A landscape with many valleys, sampled at points; each row gives a point and its height.
From any point a ball rolls to the lowest of the 2 points nearest to it. It stops when none of these is lower. Distance is the straight distance between rows; heights are no part of it.
sezo h=4.04: [127 229 144 161 112  81 124 144 138 136 132 152  68 152 128 111 154 122
 113 154 101 139  99 160 153 164 102  68 133 151 140 200 125 113 122 127
  95 133 163 115 151 123 148  99 137 139 159  76 105 172 119 125 123  96
 136 130 156 113 144 103 134 131]
som h=2.72: [145  70  98  81 138  94 195 143 123 158 123 118 145 163 149 120 121 128
 121 223 128 133 191 146 131 130  98 201 174 141 126  88  98 127 143 116
  92 152 109 161  99 104  99 120 184 137 129 188 112  99 166 141 160 130
  90 131 111 167 183 143 157 136]
gil h=5.76: [110  87 114  87 150 152 170 119 130 156 153 109 106 120 118 130  87 113
 133  90 151  87 163 125 142  79 117 136 134  59  96 146  77 103 112  80
 155  97  94  81 139 131 119 138 140 126  97 166 142 109 159 113 139 112
  97 144 146 142  97 182 172  97]
Pibe h=6.24: [137 184 146 163 139 140 103 127 100 121 112 129 133 121 156  99 190  91
 132  88 163 149  87 129  91 123 164 118 160 191 120 168 180 126 164 158
 109 118 103 159 116 112 154 113 117 157 127 137 144 154 144  96 117 141
 111 139 152 121 127 128 121 142]
nefab h=5.45: [153  96 120 137 189 157 143 127 117 136 146 136  90  92 105  86 133 147
 110  45 135  92 141  91 112  57 173 136 113 131  97 129 177 149 131 141
 120 122  62 107 148 168  88 105  87  98  85 155 137 114 127 105 136 147
  88  95 138 106  81 158 124 113]
kesov h=5.61: [173 108 106 107 161 173  83 125 137 126 183  91 109 109  94  98  99 127
  91  14 154 101 120 109  89  99 152 133 108  96 113  88 163 138 113 118
 135 132 120  82 137 155  86 114  47 101  95 150 135  66 163 102 124 161
  78  69  89 124  86 163 117 106]
rit h=4.45: [ 84 161 116 196 110  71 150 147 169  70  93 146 113 167 118 159 157 129
  90 201  69 134 100 151 162 148  97 143 143 148 158 155 133 134 121 111
  58 151 116 162 160 134 186 109 157 191 168 100 125 166  66 187 120 140
 154 144 159 165 129 129 110 131]
lufin h=6.66: [158 123  85 128 144  89 110 126 138 142 167 136 132 130 103  60 173 132
 136 185 138  98 138 168 101 182 104 167 193 149 100  96 126 147 138 160
 105  89 108 136 102  65 115 131 130 165 119 153 143 127 177 118 138 141
  88 120 121 134 161 154 131 159]
daza h=5.69: [143 109 158 113  72 157  56  94 122 183 116  82 125 138  75 113 103 101
 100 107 122 114 110 155 108 112 139 114 115  77 146  97 112 111  79 105
 225 105 178 111 149 137 155 115 124 125 151 112  85  97  67  72 112 154
 169 104  97  85 106 135 141  69]
Tedig h=6.90: [140 147  92 186 135 100 146 135 166 107 149 143 132 119  93  51 183 132
  87 218 116  81 131 189  99 199 147 142 175 161 140 107 159 159 148 154
  77 139  99 148 119  74 110 100 167 188 127 130 105 129 117 146 129 147
 100 139 112 160 166 132 119 160]
Ruf h=5.38: [157  76 101  99 169 126 177 142 111  83 119 129 151 109 124 138 126 171
 111 133 116  97 156 129 144 113 158 174  97 105 120 111 164 161 122 134
 110 170  64 135 149 147 103 105 143  66  89 180 134 111 179 119 154 169
  75 115 106 155 140 131 151 123]
Kuda h=7.39: [ 96 157  99 153 155  59 115 131 127 125 110  66 107 118 184 188 104  82
 183 115  90 182 142  74 161  86  79  70 130 100 179 132 121 117 112  63
 107 135 176 121 134 135 220 140 136 151 139 105 135 156 101 159 121  49
 175 171 180 138 127 108 181 161]
Til h=4.75: [107 161 143 169 130 111 112 121 171 103 107 148 107 180 128 166 134 140
 110 165 112  92  96 141 166 115  95 137 104 120 151 184 112 138 139  96
  67 133 155 127 132 129 200 139 110 180 123 108 134 167 114 146 124 135
 192 144 145 145 100 131 106 116]
pudu h=6.73: [140 174 115 103  99 130  54 117 133  96 147  64 158 126 169 123  79 138
 197  62 190 133 104 132 107 133 130 106 121 121 114 143 103 128 181  82
 173 159 189 116 120 100 131 178  77  96 137 128 132 103 233 112 125 130
 154 126  95 130 131 143 152 113]
sono h=4.86: [111 115 115 135  84 128 179 141 114 140 125 146 175 120 155 199 132  95
 122 168 140 129 118 152 141 154 135 137 105  99 121 126 116 115 123 147
 132 124  88 118 121 142 167 141 127 131 116 165 124 144 120 117  95 143
 160 135 137 164 123 110 179 116]
tuma h=4.72: [ 92 131 118 140 171 117 142 128 124 117 117  88  46  73 141 168 127 112
 120  78 114 148 140  90 135  89 113 124 177  85 148 140 129  96  94 131
  92  57  77 134 148 151 170 141 111 131 127 121 163 158  82 135 131  68
 157 185 218 125 115 142 100 188]
mase h=3.91: [143 106 123  96 181 142 188 152 120 109 137 107 104 162 152 116 162 187
  95 186 119 136 140 159 157 116 155 131 102 125  84 137 145 124 143 113
 104 162 137  81 107  91 126  89 163 148 127 162 153  88 182 123 156 121
  65 111  91 183 101  41 177 180]
muvo h=6.26: [ 90 114 117 149 152 141 108  86 111  86  59 170 199 117 124  89 118 104
 133 159 158 143 130 149  81 184 102 143 126 193 103 106 169 125 141 142
 115 185 111 188 117 128  89 159 134 131 174 143 105 115 150 174 130 119
 106  99 159 108 162 124 118 157]
tude h=3.92: [191  97 143 127 122  98 123 171 105 155 176 110 128 154 129 131 157 129
  98 150 103 120 142 137 137 118  98 195 152 103 161 110  99  79 123 113
  69  68 124 112 129  76 126  71 148 183  66 122 183 152 120 120 141 156
 145 145 127 156 136 110 128 103]
difi h=3.90: [ 19 103 179 170  74 138 133 102 150 113 116 195 154 127 156 181  92 133
 219 200  77 130 102  92 118  99  50  92 152 124 121 127  77 139 116 179
 160 132 150 138 131 174 120 150 122 137 202  97  76 117  61 180  79  78
 157 110 138 149 152 116  79 134]
mulaz h=5.20: [144 102 112  95  91 125 149 124 112 123 129 150 170 126 109 122 104 111
 145 171 129 121 133 148 130 145 153 142 114 139 112 105 107 135 125 151
 164 135 109 157 117 117 124 117 155  98 118 157  89 134 123 101 114 142
 145 118  97 107 157 132 154 110]
tamir h=5.53: [167 106 106  55 155  86 176 119 108 151 123 121 150 113 154 145 126  81
 138 163 142 124 158 129 133  92 155 135 142 150 108  88 119 159 152 161
 133 115  75 150 141 116 109  89 170 105  92 173 134 132 146  98 151 112
 102 101 104 107 181 148 171 121]
mukis h=4.34: [163 169 120 137 150  95 164 157 121 140 152 126  95 155 131 110 152 184
 128 152  99 150 135 158 161 174 138 147 146 129 119 129 139 145 110 129
 136 122 159  92 128  77 134  95 152 142 120 159 146 106 171 120 135 119
  95 140 126 135  95  66 158 154]
pabar h=2.58: [140 152 132 144 124 127 112 148 139  75 113 136 150 177 131 146 186 161
  95 178 149 100 103 131 111 149 144 111  81 143 163  93 132 191 155 159
  99 164 157 124 109 129 146 103 113 140 137 147 101 156 126 147 155 158
  95 128  67 127 125 100  87 126]
Depof h=6.97: [ 54 119 142 150 108 170  97 105  79 182  63 171 148 104 116  45 126 107
 149 114 170 147 119 114  73 108 100 174 143 165  65 122 151 102 144 109
 115 153  81 135 102 149  98 182  92 115 155 121 120 115 114 102  83  98
 154 115 167  98 134 156 117 127]
Fip h=7.32: [ 83 140 148 149  79 205 109  78  89 139  85 143 154 135 138  72  88 118
 176 110 175 166 118 130  69 125 124 148 131 169  68 108 138 142 182 117
 160 152 125 138  94 138 114 152  91 125 156 191  75 111 153 133  90 112
 159 137 138  97 142 116 146 128]
Nol h=4.66: [ 85 135 165 160  84 143 130 116 131  82 101 170 168 161 106  88  78 198
 201 198 123 106 126 141 104 133  75 148 119 115 128 103  79 150 127 104
 141 157 189 136 108 106 116 131 140 148 159 140 104 127 154 151 131 119
 140 158 121 121 139 121 138 131]
lilis h=4.67: [ 69 110 166 170 104 151  93 105 149 115 109 202 129 138 140 174 107 165
 199 161 131 133 116 106 133 104  72  59 119 128 154 177 105 116 133 159
 138 157 197 129 124 179 129 159 127 131 202  82 114 141 102 170 114 105
 155 131 141 122 116 132  84 126]
tar h=2.82: [ 40 176 118 130 128 134 138 136 144 108 100 167 150  95 141 138 200 107
  94 160 101 149 111  94 129 157 146 114 161 180 144 130 165 131 137 187
 109 130  99 179 157 142 128 197  98 129 215  65 126 120  48 149 109 118
 102  99 161 100 132 125  50 172]
letov h=6.69: [ 66  99 134 141 118 150 121 129  74 183  73 176 146  80 124 120 157  91
 105  99 143 134 143  87 105 101 130 183 146 177 104 109 167 116 159 145
 101 155  46 149 146 192  86 191 104 117 158 115 139 122  81  84  74 117
 147 100 158 115  91 148  89 114]
totev h=1.27: [127 105 133 152  99 155 130 144 120  82 127 170 182 138 127 115 127 138
 116 199 127 111 150 149  90 181 139 145 118 178 158  60 133 161 171 177
 126 191 108 166 115 127  81 101 150 124 144 176  77 113 109 171 111 167
 110 119  92 144 180 122  91  94]
piva h=4.87: [123 118 146 137 138 171 129 136 154 102 112 111 144 132 128 175 128 154
 103  69 143  96 123  85 145 105 164 162  96 113 139 142 144 118 126  97
  90 120 114 137 134 169 160 150  67 115  99 127 151 129 144 130 125 156
 169 151 141 141  85 147  83 106]
nipo h=7.15: [ 68 199 124 158 168  82 116 135 137  99 100 113  81 126 169 173 133  74
 135 128  90 168 115  94 178 133  94  74 134 106 155 136 139 145  95 125
 100 135 149 145 162 141 201 154 106 142 176  93 120 160  83 166 105  44
 148 159 165 124 126 119 128 188]
dol h=3.66: [236 105 128 107 141  90 131 148  94 143 181 105 120 116 128 121 157 123
 127  98 100 142 112 145 156 144 151 164 139 111 137 132 152 118 124 165
  98  81  96 120 117  95  91  57 137 143  63 128 160 133 151 105 147 167
 109  99 113 154 137 118 148 113]
vuv h=4.44: [159 203 148 123  73 108 111 143 141 160 138 110  82 151 128 116 117 137
 134 136 124 109 103 151 129 122  72  78 126 141 164 164  91 114 126  94
 170 149 196  86 139 108 129  92 144 118 138  75  93 167 138 113 157  93
 145 123 138  80 125 100 158  98]
dibe h=6.25: [133 122 109 117 125 168 120 111 158 149 190  88  92 155 110 175  91 161
 134  92 140 104 121 165 159 119 102 105 130  46 132 114  82 135 137  79
 185 108 224  63 128  99 131 144 111 182 122 140 140  82 182 111 129 114
 114 138 110 143  62 130 138 125]
Rimel h=6.51: [114  93 153 136 145 146 137 136  73 170 110 164 133  93 103 120 146 100
 124 103 112 131 158 106 130 104 144 166 153 177 132 115 159 119 135 170
 122 141  61 154 134 164  94 117 127  95 101 142 137 134  96  92 109 148
 127 116 148 104 139 156 101  92]
kef h=5.39: [149 122 175 163  85 151  79 156 125 163 142 117 112 147  80 135 142 148
 119 104 121 100 103 129 143 121 100 168 145 143 189 148 139  98 101  96
 143 133 152 109 130 147 141  94 117 108  93 106 142 154  85 106 125 175
 168 140 119 115 107 118  96  69]
Zuzo h=2.26: [ 80 142 150 154 131 176 128 117 147 132  94 187 148 117 145  94 193 135
  98 119 161 134 106  81 100 166 158 124 107 161 107 144 158 131 153 166
  95 132  88 151 115 151 116 202  96 133 193  94 121 129  89 137 112 124
 117 123 161 100 110 135  62 159]
vibov h=4.06: [133 151 131 146  86 144 130 168 134 124 158 135 135 178  92  60  99 194
 155 199 114 123 160 167 112 156  93 171 160 138 163 120  73 119 146 102
 148 166 167 126 115  84 107 101 166 129 155 148 107 115 122 160 116 152
 140 170 111 123 170 129 138  94]
kosu h=3.46: [150  87  97  88 142  98 193 136 114 117 161 108 124 170 144 176 107 160
  98 152 114 147 145 135 157 106 136 108  88 104 110 135  98 103 122  77
  93 152 169 103 106 101 117 108 173 161 111 139 156 106 190 132 155 145
  79 115  98 179 113  99 178 147]
badi h=5.99: [228 107 131  63 113 101  75 133 130 146 150  68 176 147 131 131 112 125
 149 107 130 147 127 115 112 116 113 137 135 144 176 122  92 115  99  94
 198 121 165 144 135 123 123 101 165  79 132 100 147 141 144 113 151 159
 157 116 100 104 147 145 174  86]
beg h=7.45: [132 132 129 133  77 194  91  79 114 167 131  98 122 159 125  85  95 150
 165 119 159 148 129 163 100 134 128 127 132 116  92 112 101 137 164 118
 194 123 180 117  96 119 133 133  89 134 148 175  98 111 182 118 107 141
 150 133 116 115 125 127 163 112]
Lazik h=5.27: [127 107 128 169 167 175 138 111 145 127 140 116  65 103  93 109 152 158
 115  37 108 125 125  93 118  61 142 140 157 128 118 160 164 102 122 112
 116  76  96 121 138 162 121  99  98 134  84 120 177 149 116 121 146 128
 106 144 198 111  85 155  98 138]
rovo h=6.53: [173 138  74  87 140 123 112 130 153  94 172  48 133 145 164 139 110 150
 209  75 144 142 119 131 136 138 142  99 121  84  85  89 102 148 166  85
 165 136 212 109 122 106 120 170 100 114 130 130 122  83 238 117 145 106
 125 111  60 138 102 142 153 109]
Zomi h=5.78: [106  92 116 120 106 138  97  90  83 134  76 180 177 100 105  39  96 129
 151 150 118 160 154 121  97 154 105 143 122 193  85 146 140 112 150 151
 144 170 116 161 107 124  35 171 135  95 186 114  88 107 104 161 102 105
 134  89 165  74 185 113  98 151]
fogo h=3.28: [ 95 180 136 130 129 131 171 144 138 117 109 148 129  85 156 161 180  87
  68 143 109 131 145 125 156 165 189  88 142 156 143 125 162 168 134 217
 122 115  72 158 160 150 133 156 123 113 161 113 128 136  65 120 110 123
 117 129 155 117 133 120  99 175]
fulu h=4.03: [107 160 164 107 109 109  81 121 124  67 116 165 177 130 124  90 156 162
  79  99 181 115  95 101  94 161 164 135  59 175 119 122 131 159 149 151
  87 175 118 142  98 103  85 159  85 108 137 122 122 129 143 114 114 161
 100 101  78 125 166 113  66 161]
Limi h=6.34: [142  97 165  93 123 185 104 117  90 192 132 122 145 101 109 126 110  71
 151  56 142 158 128 121 121  84 143 142 143 153 129 145 142  79 123 134
 165 114  97 130 134 163  95  93 123  76  92 115 133 122 117  93 120 146
 144 115 131 108 158 162 136  82]
soli h=2.70: [ 11 121 167 183 115 123 158  90 181  84  75 222 165 118 158 174 130 133
 167 200  98 136  98 135 123 163  70 113 130 111 115 121 117 140 109 156
 121 147 107 154 145 161 116 156 138 151 181  88  88 130 104 189 131  85
 139 106 170 147 138 129  84 149]
per h=5.81: [171 105 144  97 109 132 117 140 112 136 162  99 143 136 102 107 104 153
 115 141 105 109 140 161 134 114 116 127 121 129 180 143  79  90 100  90
 187 140 170 115 132 110 126  76 177 112 121 121 152 144 136 110 126 157
 135 140 126 124 127 135 191  76]
viz h=6.02: [116 173 182 143 161 131 118 126  74 111 110 149 111  90 176 117 205  75
 125  47 117 190  93 101  98 120 174 130 167 183 132 176 184 100 149 194
 107 100  73 178 122 126 121 117 131 137 161  91 144 151  84  90 121 116
 112 137 177 120 153 125  76 152]
Moti h=5.15: [124 122 157 147  93 168  78 130 156 136 140 127 130 134 126 193 109 144
 131 111 148  82  91 125 143 135 132 144 104  96 160 178 144 106 116 110
 132 130 148 102 126 167 172 140  82  96 112 108 131 125 108 111  97 162
 211 128 115 151  87 117 105  77]
mapez h=4.61: [178 133 142 108 163 151 163 123 125 149 173 140  99 121 123  82 125 191
 128 120 138 124 112 159 132 170 145 122 106 108 103 144 141 147 126 130
 174 128 138  78 108  88  82 104 119  91  86 160 114  99 169 115 143 137
  83 109 115 106 123 108 177 137]
Pakav h=5.94: [125 107 151 137 105 137 128 100 135  86 146 135 130 156 144 188  72 181
 173 150 131  93 115 153 143 141  91  98  92  36 123 120  58 135 121 129
 149 124 196  96  99 107 146 143 130 178 135 148 129  98 184 120 118 135
 133 135 108 170  93 113 127 113]
ziv h=4.27: [172 148 115 163 108  86 101 155 134 132 134 107 146 151 138 159 163 132
  93 161 114 108 121 137 139 136 113 150 123 125 160 171 121  99 121 121
  58  95 125 121 132 109 188 105 129 166 102  97 177 177 116 137 125 170
 181 152 152 172 131  96 131 130]
bevu h=6.98: [122 183 134 116 127 127  76 131 127 118 129 110 163 116 153 116 102 113
 161  88 175 131 110 131 125 162 144 153 128 132 104 155 132 117 140 124
 127 132 137 136 132 105 159 156  90 112 112 135 151 124 207 111 102 129
 156 145 133 140 135 133 135 123]
Lalap h=3.61: [110 153 130 144 120 110 152 175 135 153 139 138 133 201 119 139 120 141
 122 195 105 152 162 149 133 138  70 148 150 147 177 124  75 107 129  87
 111 133 165 115 119 105 159  97 146 149 136 158 138 117 100 166 129 131
 127 161 145 142 139 113 129  86]
Botot h=4.00: [ 98 115  88 120 124  45 221 153 103 135 109 103 134  88 170 201 127  93
  96 147 133 131 161 124 162 109 147 115 131  76  85  99 114 146 141 124
 109  98  62  97 168 119 145 129 172 167 111 174 163 127 140 110 132 110
 105 115 136 153  99 110 205 169]
geke h=1.94: [104 159 161 157  94 154 115 177 149  84 142 182 163 175 123 149 162 152
 112 174 138 112 131 116 110 170 131 119 109 162 185  78 104 160 158 170
 120 157 128 134 127 141 130 120  96 106 143 163 117 120  82 155 111 153
 115 120 117 118 136 125  62  85]
kure h=2.69: [ 77 126 148 133 110 189 141 134 119 133 122 200 120 102 136 142 136 138
 140  88 168 144  94  74 106 119 174  98  88 121 135 115 152 151 129 165
 129 154 120 116 131 161 106 164  94 117 172 130  77 118  93 125  99  96
 134 128 115  98  82 127  79 147]
noto h=5.60: [162 115 152 119 107 179 101 152 128 127 124  93 138 150 104 117 124 163
 109 105 148  85 118 124 119  81 104 143 120 138 185 117 135 113 126  62
 155 167 185 122 126 133 119  83 103 105  94 125 139 147 161 112 142 161
 115 131 113 112 101 143 137  81]
par h=6.39: [152 105  75  70 159 126 153 125 161 140 197  61 119 134 132 174 108 143
 167  86 132 139 148 117 169 102 137 103 134  50 105  73  72 150 140  80
 187  94 189  79 140  95 120 155 121 143 125 150 131  67 187 113 149  89
 115 111  93 129  80 166 160 127]
Tozi h=5.95: [134 111 163 144 139 107 153 148 109 100  85 123 103 114 102 114 123 174
 125 110  88 133 125 107 178 120 148 206 127 146 137 150 170 118  93 101
  83 140  94 166 135 140 132  78 151 131  76 146 123 151 147 139 132 148
 141 156 137 138 120 109 106 102]
Mumo h=7.08: [145 113 121 157 193  86 177 134 149  95 128 137  98 115 100  82 183 143
  66 208  96  72 151 154 135 139 160 170 155 160 138 102 164 164 143 162
  72 134  64 134 143  95 119  85 193 186  91 139 146 138  77 142 164 141
  95 125 134 153 165 117  98 157]
mafog h=4.94: [ 83 146 120 109 120 136 123 132 111 143 145 173 132 107 136 114 108 128
 168 126 126 149 135  96 105 132 141  82 121 145 144  98 119 154 116 172
 200 155 154 121 125 137 100 157 117  72 169 120  88 119  84 126 101  83
 105 129 120  60 140 111 111 162]
Ramog h=6.43: [155 157 132 171 116 127  90 132 118 170 167 137 118 137 109  69 198 113
 132 128 137 118 132 159  96 152 132 118 186 167 138 135 142 135 143 158
 117  70 128 129 106  99 149 112  99 150 101 138 155 137 138  91 105 156
 102 144 138 122 124 146 116 133]
Lib h=5.52: [154  64 146 123  99 153  87  95 128 107 157 129 119 137 104 173  76 143
 117 122 138  58  92 168 129 147 106 104  85  56 114 162 105 110  90 114
 143 100 161 102  89 154 138 151 115 144 111 130 120 109 127 112 106 177
 146 120  88 162  85 132 116  83]
Revim h=3.41: [221 114 102 100 159 115 114 143 151 110 161  68  94 135 124 149 140 146
  95  63 109 115 116 111 149 107 126 133 130 122 134 147 144 118 128 111
 110  79 143 128 137 118 110  73 114 147  54 114 178 145 175 139 158 151
  95 107 127 137 102 105 113 131]
vupus h=6.09: [172 104  86 124 141  84 114 128 155 158 156 140 117 123 110 147 100 108
 156 123 132 120 135 124 156 140  96 122 147 124 102 158 122  98 112 118
 122  88 126 127 115 125 127 152 144 116  78 100 174 149 140 128 152 130
 146 128 110 126 141 141 139 132]
zukip h=4.85: [160 142 138 126 182 123 156 128  96 143 139 155 126  84 120  48 144 137
 139 144 112 119 135 170 122 153 149 121 118 161  99 151 163 144 129 173
 132 128  92 122 133  91  95  96 154 101  91 129 133 135 147 108 141 126
  86 119 149 109 165 122 174 137]
rem h=6.18: [201 101  91  74 102  94  81 131 158  88 150  74 185 152 144 134 109 123
 191  86 149 127 110 101  99 102 112 105 113 136 143 116 100 125 117  60
 155 149 166 151 102 122 114 160 148  57 100  84 139 147 163 117 171 150
 130 118  43 116 155 154 151 112]
Buku h=7.29: [ 97 139 134 190 146 120 169 118 164  62  82 142 127 115  96 105 189 149
  72 180  79  99 137 145 141 154 189 173 153 190 132 100 193 174 132 148
  86 152  66 165 150 148 134 105 160 172 139 127 136 135 100 149 161 141
 125 116 147 156 121 111  94 152]
Suzo h=5.75: [108 185 152 123 144 160 123 133  90 158 103 142  86 108 158 110 186  85
 124 120  90 185  91 102 143 124 138  92 143 194 139 198 170  83 136 173
 113 142 140 163 137 143 124 112 124 122 192  65  92 158  89 128  96 115
 115 130 142 100 147 123  86 114]
budi h=5.97: [148 103 118  66  84 139  77  98 144 135 133  91 170 120  79 120  67 111
 163  99 146 136 110 104  93  91 166 110 104  76 124  91 107 130  96  95
 208 107 160 123 143 141 131 148  99  81 154 101  96  86 104  60 123 120
 182  82  94  67 110 150 136  97]
zezam h=5.98: [ 94 123 128 103 122 186 129 128 122 201 145  84  91  87 142 127  63  83
 159  51 151 146 145 127 105  76 133 157 162  73 121 126 105  98  91  81
 183  95 114  95 160 147 139 124 121 112 101 137 123 104 142 116 136  87
 176 169 142 152 126 173 165 107]
mepaf h=5.64: [132 171 179 162 102  99 116 169 119 135 119 128  96 149 120 122 120 144
 150 128  77 149  92 126 159 124  97 195 159 152 166 176 136 106  92  97
 104 148 136 138 135 128 145  75 133 114 106 102 113 169 110 137 123 136
 172 156 123 128 154 115 115  88]
vamap h=5.41: [100 129 168 133  90 199  96  86  97 220 121 114  78 115 103  77 116  87
 101  86 124 142 144 154 106 111 157 106 122 100 109  92 112 119  99 135
 201 109 145 109 129 148 142 120 135 144 130 137  68 104  60 113 103 131
 138 133 103  94 122 133 137  99]
Zokev h=5.46: [ 93 139 125 137 107 190  51 111 106 176 106 157 111 125 137 114 144  92
 124 118 158 172 123 111 121 112 130  79 129 178 143 180 144 100 166 167
 142 149 164 146 135 152 129 177 100 134 206 101  96 124  84 154  83 136
 130 118 138  93 120 130  79 111]
buzel h=5.59: [163  82 117  91 180 152 171 123 129 120 175 125 102 109 125 115 124 106
  88  78 122  77 141 119 141  77 149  97  87  98 111 149 127 128 110 134
 144 104  70  95 143 137 105  83 142 110  79 149 129 129 125 117 137 140
  69 105 130 127 102 156 175  98]
pid h=5.80: [171 130 107  94 123 126  52 101 128 162 134 102 131 117  88  97  68 110
 129  30 158 146 110 122  96 103 167 132 114 101 100  80 147 145 101 111
 183 111 152 104 135 137 103 130  82 103 127 129 108  56 142  76 115 136
 132  72  74  81  98 157 124 114]
Boga h=4.73: [129 168 130 103 151 120 124 134 127 141 144 143 112 127 119 104 110 133
 142 113 122 129 125 115 125 117 136  84 107 147 149 126 119 146 103 123
 179 138 183 117 135 108 125  97 136  98 121 103 118 147 127 117 129  84
 112 140 119  64 124 119 140 135]
Mol h=3.34: [137 137 120 110 136 119 126 130 131  77  99 133 162 128 116 109 174 142
  82 145 162 115  94 133 108 165 163 139  71 135  98 115 168 180 130 155
  92 150 102 137 114 118 121 130 125 107 110 115 115 166 166 135 156 154
  88 124  56 152 164 120 105 172]
Vafi h=2.98: [130  91 126  92 112 131 162 139 119 174 157 106 147 212 142 125 113 141
 110 228 115 160 195 157 131 120  89 152 144 148 140  97  57  92 148  79
  92 137 173 139  82  87 140 112 148 162 145 178 128  85 155 148 132 136
 114 135 130 177 157 127 142 103]
fik h=6.38: [162 111 101  97  77  87  99 133 153  74 130 125 199 129 130 101  90 163
 182 151 155 137 134 108  89 126 141 133 105 127 150  84 105 162 131 106
 147 190 162 171 114 100 101 149 177  69 135 101 110 143 159 137 144 155
 144 140  39 112 195 144 140 151]
nok h=4.53: [140 156 164 134 120 128  88 143 136  79 115 134 159 154 111 133 148 185
  92  59 161 109  82  80 111 130 157 179  83 158 137 138 141 139 130 105
  79 156 123 139 107 134 113 161  65 109 103 111 158 124 148 102 137 177
 132 127 100 130 108 132  70 138]
fil h=3.62: [123 199 131 151 117 108 162 120 160 135 126 150  90 113 145 146 162  96
  89 131 119 153 123 135 157 183 161  52 113 127 127 188 144 134 116 168
  98  90 123 133 145 142 159 165 131 147 165  83 128 139  98 131 112 109
 148 146 165 144 122 104 128 181]
rato h=3.63: [104 124 104 104 143 100 204 140 119 136 107 140 132  67 163 183 148  61
  93 151 136 131 157 132 156 109 151  90 149 129 120 115 144 146 143 187
 124 114  54 147 166 142 119 122 162 122 117 151 145 161  99 109 130  92
 109 122 147 116 142 132 160 154]
guloz h=7.55: [137 127  89 142 118  80 103 127 140 123 118  86 144 142 163 192  88 114
 227 111 102 150 148 105 157 100 101  74 128 106 162 123 110 142 128  78
 169 137 193 127 122 156 189 175 149 113 138 110 145 142 126 148 151  89
 180 167 129 127 101 105 188 119]
sef h=3.76: [ 78 162 139 163 122  85 164 132 169  82 100 194 127 143 119 150 124 127
 121 198 101 131 122 159 157 190 115 127 118 139 119 134 136 160 114 150
 105 144 126 152 149 136 126 133 158 157 150 114 105 137 114 173 141 109
 131 122 122 149 143 110 106 152]
peduv h=5.11: [ 85 139 115 170 140 141  91 118 134 114  87 176 124 142 124 145 131 112
 141 171 130 141 132 142 137 144 101  48 136 156 157 156 138 127 146 178
 130 159 181 167 136 160 149 157 119 161 225 111 113 141  90 170 113 113
 129 123 166 106 107 136  94 134]
pabom h=6.32: [144 117 101 109 176  61 143 130 160 152 108 127 146 134 162 179 128  89
 122 138 164 156 157 100 148 141  71 108 128 101 127 134 116 100 116 101
  72  92 104 122 126 119 156 179 135 110  90 113 191 138 136 167 177 107
 143 133 158 132 149 140 137 167]
nivuf h=5.65: [166  86 148 113 164 155 180 137 118  67 132  96  96 138 107 118 158 191
  71 143  94 104 157 130 164 126 174 181  95 128 126 127 153 130 127 114
  63 170 101 148 118 133 127  99 149 126  80 153 147 125 169 134 145 178
  95 132 111 187 128 116 116 113]
dofu h=1.99: [141 103 118 122 148 131 163 162 135 110 136 125 148 156 144 103 151 133
  97 200 136 128 165 132 102 162 137 213 168 168 155  69 144 136 167 142
  72 193 104 167  92 109  91 114 165 145 120 177  98 114 129 182 132 151
  84 149  78 175 202 140 102 117]
naso h=4.46: [ 94  93  79 131 101  83 206 122 123 114 110 141 175 132 155 197 121 106
 140 192 142 110 125 154 138 146 121 128 110  81  73  90 108 163 142 132
 137 128 102 115 117 117 126 153 159 178 115 171 115 130 155 123 150 118
 111 114  94 177 109 106 199 159]
sebe h=3.08: [200 101  76 123 131  92 138 142 152 107 169  68 112 149 134 194 107 148
  88  93 115 109 114 122 154 117 108  77  95  88 123 164 105 101 117  69
 102 108 178  92 131 122 135 113 127 166  95 115 163 141 177 144 152 153
 105 122 112 165  72  97 166 135]
vidur h=4.36: [ 82 127 110 120 139  61 186 146 108 140 132 109  92  88 162 188 102  94
 132 117 106 137 146 109 153 102 114 121 142  79 117 132 101 106  96 109
 120  86  96  99 139 123 171 139 149 157 103 133 163 152 110 119 120  73
 144 166 170 141 104 114 173 158]
pima h=6.19: [181  97 134  83 115 187 100 105 124 193 161  75 134 101 137 138  89  47
 137  44 156 139 107 145 115 108 132 146 141  78  96 135 128  78 128 125
 167  75  85  95 142 144 117 101 105 105  85 137 121  98 148 105 119 148
 160 109 122 151 148 172 157  66]
Nefo h=5.16: [ 85 148 124 110 119 183 121 122  73 195 152 129  80 102 130  87 128  81
 124 117 113 155 145 123  94 105 143  83 150 133 135  96 108 128  97 168
 202 108 134 115 118 132 120 128 123 102 171 134  67 129  64 101  87  85
 111 160 114  80 135 134 129 147]
Vizif h=6.59: [132 137  86 135 181  78 190 113 166  99  89 107 101 118 139 173 134 107
  79 121 153 134 150 111 156 141 140  85 101  64  89 142 124 118 131 113
  56  78  86 114 158 133 164 179 145 158 125 105 174 130 121 156 181 102
 137 134 189 160 119 146 137 205]
fes h=5.04: [112 109 156 157 182 126 152 114 107 166 113 135  36 102 113 134 166 119
  97  93  92 151 156 118 141 103 120 134 185 131 137 125 150 100 124 161
 108  64  76 133 122 169 132 115 128 146 119 121 167 154  56 119 139 112
 118 141 212 105 123 148  71 133]
bafa h=5.31: [ 98  99 137 133  96 132 120  83 116  88  95 186 153 131  87  32  64 169
 164 189 110 104 157 145  98 139 117 106 106 150  85 117 101 154 135 144
 161 144 161 154 105 110  77 130 144 139 180 139  83 122 124 148 115 100
 134 113 137  87 151 112 108 147]
vab h=6.85: [ 74 162 119 135 180  92 176 117 168  76  62 117 124 106 136 169 149  99
 107 129 138 153 144 101 174 133 138  85 118  96 146 105 151 156 112 131
  88 110 107 148 170 135 187 171 130 142 159 103 152 141  93 171 159  64
 130 152 199 120 123 138 104 213]
bef h=5.85: [192  79 111 118 122 124  69 117 159 171 162  82 123 132 109 159  75 107
 139  86 134  95  98 149 135 129  88 120 124  90 102 170 133 104  89  86
 175  74 169  94 119 153 140 149 121 107  97  91 140 121 116 129 134 153
 172 114  78 144  91 129 148  95]
Fuso h=5.12: [168 117 118 124 204 127 171 140 108 109 133 113 113  95 143 106 162 158
 124 107 103 133 152 127 141  98 166 158 122 139 118 150 186 147 143 163
 113 127  54 122 152 122 107  73 148  90  73 157 175 133 156 137 171 148
  65 120 175 147 149 108 165 143]
Kufa h=7.22: [112 143 149 112 100 147  56 106 119 195 148 106 145 132 128 104  96 113
 170  95 173 147 132 137  97 149 118 176 151 130 103 124 109 112 128 125
 190  97 132  99 111 117 143 162  98  93 122 141 140 112 146 116 111 131
 174 146 133 116 150 135 145 109]

For each start below, name the point where the ball stops.
budi: Zuzo
Mumo: soli
Ruf: sebe
Zomi: totev
Buku: soli
muvo: totev
piva: totev

Call two points neighbours if one is among the 2 nearest of the other. Go from one point of each pair to the other, from neighbour to neighbour, staying as low as possible. Name the highest point that can't be avoided.
Botot / totev: fik
totev / soli: Tozi
soli / sebe: Til
